A landscape with many valleys, sampled at points; each row gives a point and its height.
A ball rolls from a point to the lowest of its 2 nearest points, and stops where none of them is lower. Distance is the straight distance between rows; heights are no part of it.
Rifiv h=292: [150  77 164  76 137 112 110  98 128 131 142 143 160 107 117 126  78  94
 123 111 130 105 161 131 104]
Gofis h=391: [150 159 196 110 162  89  99  89  87  78 113 103 160 135 154 126  81 143
 151 111 135 104 157 132 151]
tuben h=402: [144 131 109 154 117 141  78 207 107 125 138 138 135 143 103 178 202  82
 110 102 119 149  93 146 150]
sofe h=413: [137  31 102 113  74 133 170 134  96 138 151 110 130 168  92 131 165  62
 162 116 117 132 139 123  93]
Zuse h=134: [105  63 100 113 138  87  73 151  91 110 135 144 134  65  83 132 134 142
 136 122 114 198  90 126 160]
Gatu h=724: [126 143 141 103 162 159 107 156 120  99 170 203 122 115 105 128 134  49
  78 138 116 120 114 118  79]
nubi h=358: [144 177 167  84 127 131  88  95  96 105 102  90 169 103 159 140  84 123
 115 136 112 138 127 103 135]
Goza h=703: [114 109  97 181 166 130 178 140 184 144 128 163  79 106  91 117 158 154
 158 138 121 139 118 138 114]
Kevun h=629: [154 149 150 138  76 148 108 139 168  96 129 143 173 111 121 146 153 110
  81 128 122 132 109  90 103]
lege h=806: [206  95  84  84 102 147 142 100 127 145 105 103 133 103 115 150 179  82
 151 130  94 165 168 167 125]
Pomu h=443: [121 163 170 119 151 148 122 133 102 123 124 114 147 157 133 185 165  82
 111  81 174 128 148  95 133]
fofa h=435: [ 90  96  96 174  60 128 186 131 186 146 130 131 112 120 108 104 168 133
 116 136 122 127  93  93  86]
kugel h=374: [ 99 171  96 124 116 125  89 148  75 111 101  84 126 146 149 160 177 144
  97 143  97 184  80  88 164]
vupor h=782: [ 93 140 114 192 114 110 161 182 156 121 140 126 105 153 108 147 140 158
 117 155 113 108 100  92 123]
dod h=821: [127 160 125 180 200 115 138 152 151 127 153 179  78  89  98 130 134 144
 148 154 118 118 135 153 131]
mipeb h=726: [115 131  82 133 107 110 147 126 151 132 145 120  90 111 120 143  75 119
 137 161 125 105 150 118 119]
lugon h=515: [143 123 103 151 152 167 183 126 192 136 116 150 100 129 120 116 170  97
 119 141 129 149 108 159  95]
Neza h=723: [194  79 107 109 107 143 164 140 164 153 149 119 111 123 115 150 161  49
 144 121 100 133 145 211 109]
pud h=571: [119 153 180 182 126  97 155 103 130 147 175 130  78  70 147 117  94 173
 190 124 141 101 187 122 157]
Por h=794: [153 154 132 124 165 124 122 135 160 115 146 185 109  98 105 146 115 101
 101 165 115 110 135 143 111]
rol h=524: [ 85 211  94 159 115 119 151 134 163  98 143 104  87 177 150  81  81 171
 142 151 142  97 139 122 119]
Kudok h=498: [146 148 102 126 132 126  86 171  59 110 118 118 130 148 135 173 148 115
 100 141 110 145 105 129 160]
Zali h=130: [ 94 121 113 101 122  91  69 102  96  99 120 114 141  90 116 162 133 110
 156 106 108 215 112  72 134]
pomib h=728: [135 125 121  78  86 150  97 111 130 156  84 103 170 144 167  74  96 173
 122 146  99 142 102 131 122]
pote h=301: [128  40 105 153  66 140 180 132 110 152 124  95 143 159 128 140 197 117
 145 108 144 154 110 106 120]
gamo h=430: [108 176 165 129 126 100 118  84 129  79 103 112 140 137 152 104  54 170
 168 146 122 105 122 135 125]
fir h=547: [ 99 125 168 170 200 154 150 149 154 144 129 186 138 132 113  78 179 176
 125 111 147 134  92 119 117]
kolif h=324: [100 108  94 133 139 151 168 111 137 137 103 137 113 140 137 103 145 138
 111 154 143 136 102 151 128]
mog h=576: [ 93 125 104 106 123 146  94 154  74 111 126 142 127 148 122 121 149 101
  78 126 123 157  82 123 130]
Moz h=753: [177 133 189 115 118 179 136 149 185 162 131 143 169 138 138 119 127 102
  89 117 130  85 150 144 106]
kip h=686: [ 92 158 207 143 150 130 139  88 149  84 134 112 168 141 147 107 127 162
 128 106 169 143 111  76 110]
tum h=46: [143  77  80  86 116  81  98 114 101  99 142 135 128  91  89 158 137  99
 158 135 108 217 122 110 130]
Par h=765: [ 66 145 140 190 150  76 191 138 113  87 148 127  98 141 112 134 130 151
 144 151 118 121 107  67 111]
Fen h=514: [142 117 163 119 100 138  81 161 102 136 153 111 160 106 128 184 165  66
  95  87 147 119 141 114 146]
Bib h=606: [127 171 206 167 157 103 148  71 116 113 157 143  98  79 175 125 123 153
 154 148 137  96 175 145 151]
gogo h=653: [111 182 140 116 164 134 147  49 123 112 128 151  83 103 164  88  81 142
 137 167 150 104 179 185 139]
dola h=672: [104 144 169 186 160 125 148 184 163 126 159 174 138 139 100 115 141 171
 126 121 113 108 100  77  99]
zabi h=634: [137 131 162 116 154  99 124  53 144 125 151 144 108  54 143 106  81 130
 136 153 143 114 172 160 159]
ziti h=471: [100 185 108 127 113 113 106 115 158 122 118 113 132 165 148  75  30 189
 154 133 124  91 130 147 118]
Vilos h=539: [150  48 108  95 164  74 193 131 133 154 171 142  99 136  88 153 110  96
 195 108 134 106 179 142 109]
semu h=630: [146 114 131 130 137 140  85 200 117 110 164 189 131 131  76 143 160  47
  98 111 110 127  94 153 104]
Dulef h=525: [150 124 110 112 137 161 122 129 110 134 100 127 148 160 132 151 169  96
 126  83 146 151 136 126 114]
Gokuv h=809: [194 110  89 106 120 133 118 105 121 167  85  91 137  98 150 150 181 139
 132 129 128 180 149 154 175]
Lopa h=656: [134  90  84 122 105 132 171 107 181 122 130 158 115 107  92 127 144  83
 133 151 116 154 122 135  74]
Puder h=330: [130  74 181  89 144 128 131  96  97 122 134 116 159 146 124 129 100 107
 141  59 155 117 167  93 107]
neke h=643: [175 140 141 116 119 159 146  96 117 151  70  72 168 180 173 115 144 184
 131 113 147 111 154 149 158]
luv h=746: [ 88 155 193 140 146  92 105 146  90  80 129 108 146 126 142 130  76 136
 111 157 115 110  98  97 145]
fal h=29: [119 164  84 128  54 116  95 146 150  99 127 154 149 148 107 123 104 132
  97 165  65 113  78 106  81]
Tuz h=239: [102 159 113 110  87 122  50 124 107 132 106 110 136 111 135 165 181 119
 128 115  95 190 107  71 158]
zub h=755: [136 136 111  69  98 169  65 144 126 135 106 137 183 179 135  78 121 138
 108 103 106 125  88 120  96]
ril h=457: [126 142  99 112  96 152 150 116 129 175 103  86 111 148 171 109  72 157
 113 156 132  85 161 169 148]
Fiva h=528: [145 151 120 179 120  91 139 119 153 130 150 122  71 107 150 113  95 182
 199 123 156 106 189 171 181]
kurel h=564: [122 150 166 104  56 152  45 141 115 128 144 118 181 107 124 154 147  88
  84 106 122 132 113  92 131]
bog h=714: [ 66 156 170 152 159 101 157 113 131  57 135 141 142 134 109 114 133 141
 126 116 132 151  89  56  89]
Pifes h=329: [144 129 131  48 155 139  68  95  96 115 116 136 156 112 138 109  91 109
 106 110 123 143 140 129 123]
vedu h=482: [128  17  92  80 114  87 172 111 100 150 149 121 115 118  90 147 128  81
 172 119 134 148 148 142 113]
foven h=816: [158  91 155 109 114 177 111 170 147 172 119 161 162 167 134  95 121 111
 100  95 129  72 115 177 109]
reda h=785: [ 89 127 124 126 194 126 106 122  73 113 114 150 111 134 136  93 104 159
 116 154 146 130  94 164 153]
fup h=764: [177 131  83 129 161 118 127 114 114 112  96 124 110  98 120 173 172 116
 126 165 130 180 138 171 165]
Dotu h=403: [123 115 128 172 143  97 127 184 122 171 171 123  74 128 131 113  74 152
 161 121 147  76 156 144 185]
Zeti h=440: [157 125  66 150  62 114 121 153 155 113 124 141 158 165  91 131 160 115
 143 135  75 133  86 121  88]
Tuli h=814: [138 154  97 136 175 118  89 158 100 126 102 148 126 160 136 122 103 161
 107 150 121  97 104 185 152]
Rimo h=317: [126 117 171 173 143 130 146 165 131 205 139 128 104 139 162 102 111 170
 129 127 160  61 139 167 178]
gaf h=867: [148 120 115 128 116 150 112 184 120 155 102 125 142 182 140 129 119 132
 108 133 120  93 101 166 127]
lor h=678: [115 142 115 160 132 112 155 164 171 145 192 159  98  89  97 131  71 130
 151 133 125 103 155  81  98]
zag h=472: [142 126  92 170 111  76 135 158 162 150 159  97  72  76 124 149  95 160
 156 141 144 108 165 155 200]
meze h=296: [ 93 123  87 141  53 108 140 120 184 114 125 140 124 113 107 101 109 138
 108 148  94 131  95  96  81]
kuda h=690: [127 145 170 126  98 147 141 124 160 127 137 127 154 146 138 135 108 115
  84 147 131  85 126  94  89]
dos h=766: [ 84 179 146 131 176 118  81 145  79  66 120 121 139 132 136 129 121 159
 109 139 128 155  85 129 161]
gide h=448: [107  71  73 164  64 125 168 138 125 133 111 116 117 133 112 132 185 130
 117 148 113 158  81 124 121]
kud h=677: [138 152 116 103 163 129 170  49  94 102 110 108  88 115 149 135  98 113
 117 174 132 110 179 164 133]
Zepod h=619: [119 181 150 190 128 115 141 166 144 144 195 136  74  42 105 123  95 173
 163 127 116 108 165  93 142]
disab h=793: [145 155 114  48 145 188  70 142  88 142  91 117 162 207 161  96 134 135
 128  80 102 121 142 129 117]
Munek h=378: [121  96 185 122 156 149 172 125  90 129 155 110 131 166 134 157 149  75
 123  90 168 115 160  65 106]
Magel h=716: [151  91  75 110 103  92 142  91 158 115 132 130 125  88 103 154 113 127
 154 162 115 161 139 127 115]
gorez h=727: [105 156 205 129 130 120 135 132 127 103 159 119 133  99 144 143  73 102
  91 174 118  88 138  81 124]
Viku h=691: [155 129 128 119  80 163 149  97 173 159  77 101 174 163 160 107 145 178
 115 131 124 126 118 128 107]
Ris h=441: [126  92 159 151 153 161 167 116 168 151 129 151 145 123 125 108 168 140
 129 105 177 152 125 111 119]
Vika h=644: [102 178 136 107 152 172 107  72 111 144  71  98 156 157 168 128 174 171
 129  80 182 162 126 136 156]
Zem h=596: [170 150 138 101 149 156  97 114 107 153  80  94 158 168 155 147 167 145
 129  67 144 133 161 127 157]
firop h=213: [ 99  81  84 121 134 123 108 130 113 132 108 139 125 105 115 109 140 146
 118 138 131 177  85 138 137]
suk h=669: [ 65 141 171 123 138 157 118  95 107 121 115  97 153 148 153 115 150 153
 119  84 188 162  92  91 142]
kese h=622: [173  67 110 112 143 119 194 154 144 169 147 107  93 155 111 157 140  77
 174 111 114 105 171 184 121]
Nogip h=401: [120 130 110 150 123 161 149 117 168 198 115 122  97 127 154  79 107 170
 133 130 166  89 156 183 162]
Tive h=713: [177 130 110 125 181 112 140 106  93 122 104 119 102 124 136 155 127 115
 131 145 135 115 161 183 162]

Where does a ball stop that starts at each point below?
lege: pote
Tive: Rimo
foven: Rifiv
mipeb: Rimo

Call two points neighbours if one is among the 2 nearest of the other. Go from one point of each pair to the other, from neighbour to neighbour, staying as low as possible. Name the highest point that can't be avoided.
tum and pote: Gokuv
Rimo and tuben: mipeb
fal and pote: gide
tuben and tum: Kudok
